The views of a scene show one set of named points, each view turned or mirrored, shifted and resized as a whole, with a little noise and some points left out.
In the rows, 128 means zero.

Scene 1
View 1
Liv: [135 140 110 112  97  83 135  93 140 111  56 112  99 149 173 152 131 131
 122  90 112 148 132]
nog: [121 147 163 118 165 179 112 167 137 129 143 130 148 122 107 155 127 129
 154 130 139 174  74]
Dozor: [124 140 145 103 151 170 115 147 135 135 141 112 132 121 121 148 110 113
 149 117 128 176  80]
fom: [137 124 124  84 118 140 138 118 119 126  98 102 128 133 164 153  91 112
 144 111 103 175 117]
gugak: [136 139 157  87 117 146 142 111 145 167  80  83 135 139 175 162 120 151
 175 104  80 202 141]
labi: [110 159 162 130 157 162 104 149 156 149 136 118 118 125 108 156 149 140
 153 105 141 175  71]
Vame: [155 108 111  63 110 136 153 118 100  97  87 107 154 135 181 146  63  94
 136 134  90 168 137]
Gol: [119 157 174 132 141 144 128 143 150 150  87 123 131 140 137 177 160 173
 166 108 123 185 109]
manit: [122 139 147 119 150 158 123 156 123 118 121 133 133 127 124 165 119 126
 144 120 140 169  81]
nef: [126 140 142 115 144 149 122 148 129 115 117 129 134 129 127 156 120 124
 140 122 134 164  89]
ruri: [130 155 136 107 127 130 108 111 167 137 112  98 120 136 137 130 138 128
 143 105 110 160 112]
nor: [139 150 135 104 121 123 119 111 160 120  95 105 138 142 147 130 134 130
 141 119 102 156 130]
Fiput: [129 161 149 137 131 113 120 132 158 108  80 135 133 147 132 152 165 156
 136 118 128 147 117]
moga: [133 139 147 102 123 137 139 123 135 138  82 107 133 139 161 163 123 144
 157 111 103 181 126]
View 2
Dozor: [131 115 123 128 117 123 112 155  87 128 158 154 126 120 125 144 135 117
 114 133 146 154 108]
Liv: [ 60 161 101 154 111 117 131  94 169 130 157 120 110 104 163 127 162 174
 101 101 161  79 157]
ruri: [118 121 114 111  95 107 109 127 127 133 163 130 117 110 141 131 147 169
  89 122 154 117 130]
nor: [110 123 121 134 103  95 120 130 132 135 168 127 106 106 144 126 164 179
  97 102 156 113 134]
nef: [117 125 130 156 114 125 122 139  94 129 144 151 114 128 131 141 146 132
 122 122 155 138 115]
nog: [148 108 138 138 101 128 118 157  63 137 135 162 115 141 116 142 141 122
 125 133 148 163 100]
Vame: [ 69 137 116 186 176  80 142 165 142 117 207 132 114  69 151 130 174 126
 127  75 149 130 133]
labi: [145 116 121 102  77 139 109 136  79 143 126 155 122 147 120 139 130 133
 108 148 146 147 111]
moga: [ 92 139 102 127 107 105 143 143 128 154 157 133 108 115 138 115 171 143
 118  95 137 129 145]
fom: [ 84 138 106 148 139 105 132 147 133 130 178 136 120  95 144 130 158 128
 117 101 145 128 135]
gugak: [ 90 135  84  90 102  88 148 160 139 170 174 125 109 103 137 101 181 141
 113  86 120 137 157]
Fiput: [113 132 132 153  76 121 129 107 115 146 122 135  93 142 139 128 166 187
 110 108 164 107 134]
manit: [119 127 130 155 112 133 126 142  85 133 135 157 115 136 126 143 143 122
 128 125 152 146 112]
View 3
moga: [108 125 107 103 110 103 129 150 108 122 130 155 147 152 111 147 132 132
 118 134 119 128 136]
Fiput: [107 129 129  98 105 127  74 139 123 125 166 189 147 105 141 151 110 136
 132 138 120  98 148]
Gol: [109 144 100 128  86 101  77 140 121 118 151 185 152 167 127 148 129 159
 117 140 127  92 148]
nef: [118 117 124 137  93 103 111 160 134  85 147 164 125 125 142 153 119 101
 135 148 158 115 140]
ruri: [120 115 126 105 106 115 124 120 147 119 148 174 128 143 124 135  91 136
 147 139 138 143 130]
Liv: [ 95  75 133  76 152 133 109 128 103 142 147 168 155 100 101 160 129 123
 139 127  90 157 133]
labi: [124 125 114 161  73  97  83 130 161  86 159 192 124 166 146 144 105 137
 145 153 170 109 140]
manit: [117 118 119 151  86  97 103 165 134  77 147 165 125 133 145 156 126 100
 132 150 164 107 142]
nog: [128 143 115 161  64  90 107 164 151  69 148 170 116 150 158 145 108 108
 133 155 182  94 141]
Vame: [110 107 124  79 131 105 197 189  91 104 106 107 132 106 110 150 136  68
 117 130 126 158 125]
Dozor: [126 121 119 150  81  92 131 153 151  76 139 160 115 154 141 142 108 104
 140 151 176 128 132]
View 4
moga: [124 106 153 143 161 161 120 139 109 115 131 140 113 149 120 128 129 122
 120 111  92 131 140]
labi: [ 86  54 193 186 124 125 138  96 136 131 125 137 114 105 131 130 164 117
 142  79 116  92 141]
manit: [124  83 207 155 132 118 149 107 118 121 147 127 117 117 153 135 131 126
 140  92 114 112 130]
Liv: [146  85 114  96 116 175 117 130 113 161 122 129 148 197 104 144 104 125
 103 110  96 165 128]
nef: [122  83 193 145 131 119 141 113 116 124 141 131 119 124 146 136 123 130
 140  96 120 115 126]
nor: [104  88 134 118 146 145 105 139 114 141 117 151 116 152 111 134 112 134
 132 110 125 126 122]
gugak: [110 122 129 159 186 185 103 155 102  94 117 149 107 149 100 119 138 117
 107 122  76 129 154]
Gol: [107  78 176 162 165 167 131 124 140 151 144 143  91 140 122 124 181 109
 135  87  86 115 149]
Fiput: [115  66 162 113 140 149 125 124 141 187 142 144 103 161 123 135 148 124
 145  87 117 129 123]
nog: [100  79 219 173 142 104 145 106 124 112 142 137 102  92 154 130 142 129
 155  87 127  89 130]
fom: [137 114 154 134 142 144 123 134  91  95 126 130 135 146 128 135  94 131
 112 120 102 137 133]
View 5
gugak: [159 100 129  95 151 193 121 100 168 113 128 136 141 144 146 183 154 122
 155 130 109 152 134]
Gol: [158 103 160 124 179 180 128  93 123  66 145 106 184 116 140 156 121 142
 158 110 109 162 137]
labi: [ 96 135 157 123 177 164 126 103 100  66 148 102 194 116 131 135 110 156
 150  92 113 124 128]
Dozor: [ 78 130 139 122 143 161 141 118 111 100 138 106 180 131 148 127 122 141
 137 112 119 116 124]
manit: [100 109 151 137 143 157 152 114 103  93 139  96 195 114 153 125 112 136
 131 118 117 130 127]
moga: [151  94 140 121 150 173 134 106 148 114 132 125 160 125 143 162 135 122
 137 130 107 149 136]
Vame: [123  77 113 138  96 154 162 135 163 177 117 132 142 141 162 144 144  97
  98 166 116 137 133]
nef: [105 109 147 142 147 153 149 118 112 104 139 104 186 118 145 128 113 135
 124 121 115 134 131]
fom: [122  93 129 123 128 160 143 118 147 143 125 130 158 124 146 154 132 113
 116 138 108 128 131]
ruri: [120 127 137 136 177 151 117 114 141 116 140 136 155 126 109 154 125 142
 124 110 104 135 140]
nor: [134 115 134 152 170 146 126 120 147 125 139 134 149 133 115 149 128 136
 116 126 109 152 145]
Liv: [172  75 144 146 167 140 126 109 157 153 127 153 157  86 104 174 113 108
  91 130  86 142 148]
View 6
labi: [177  69  97 130 173 151 163 102 117 137 161 169 155 168 162 166 134  83
 114  65  82 163 158]
Gol: [139  89  96 145 124 197 127  84 132 136 134 131 165 139 153 134 132 111
 113  19 104 144 123]
Liv: [ 99 156 134 115 103 113 115 130 103 133 118  88 165  98  72  58  79 181
  80  99  79 136 110]
Vame: [ 94 182 169  62 209 176 133 135 151 168  85 142 169 107  69  71  79 137
  65 145  77 191   4]
nog: [164  96 114 116 211 175 164  99 149 146 150 198 139 188 148 179 128  66
 103  68  86 183 121]
nor: [106 146 133 117 162 138 110 115 147 161 128 130 171 123 139  78 118 129
  98 111  89 147 125]
Dozor: [168  96 122  98 215 155 172 118 126 150 141 181 156 161 136 154 118  84
  99 107  73 187 106]
ruri: [133 117 121 117 163 126 128 121 126 157 140 133 177 124 153  91 125 122
 105 117  81 149 145]
gugak: [127 101 117 106 147 211 119 107 125 169  97 105 215  76 161  69 130 133
 111  89  95 152  55]
Fiput: [104 144 117 148 122 140 107  98 149 131 144 133 138 156 120 114 112 129
  95  47  99 135 158]
moga: [123 119 122 111 149 188 127 107 130 152 111 122 180 109 126  93 114 131
  98  76  93 157  74]
fom: [127 133 140  87 179 165 144 127 123 154 107 135 172 112  98  93  96 132
  84 117  77 176  56]

Which points are out of place in each view (at most two, in the order of its rows)? Write - if all are in place.
view 1 | fom
view 2 | labi
view 3 | ruri
view 4 | moga
view 5 | nor
view 6 | Dozor, gugak
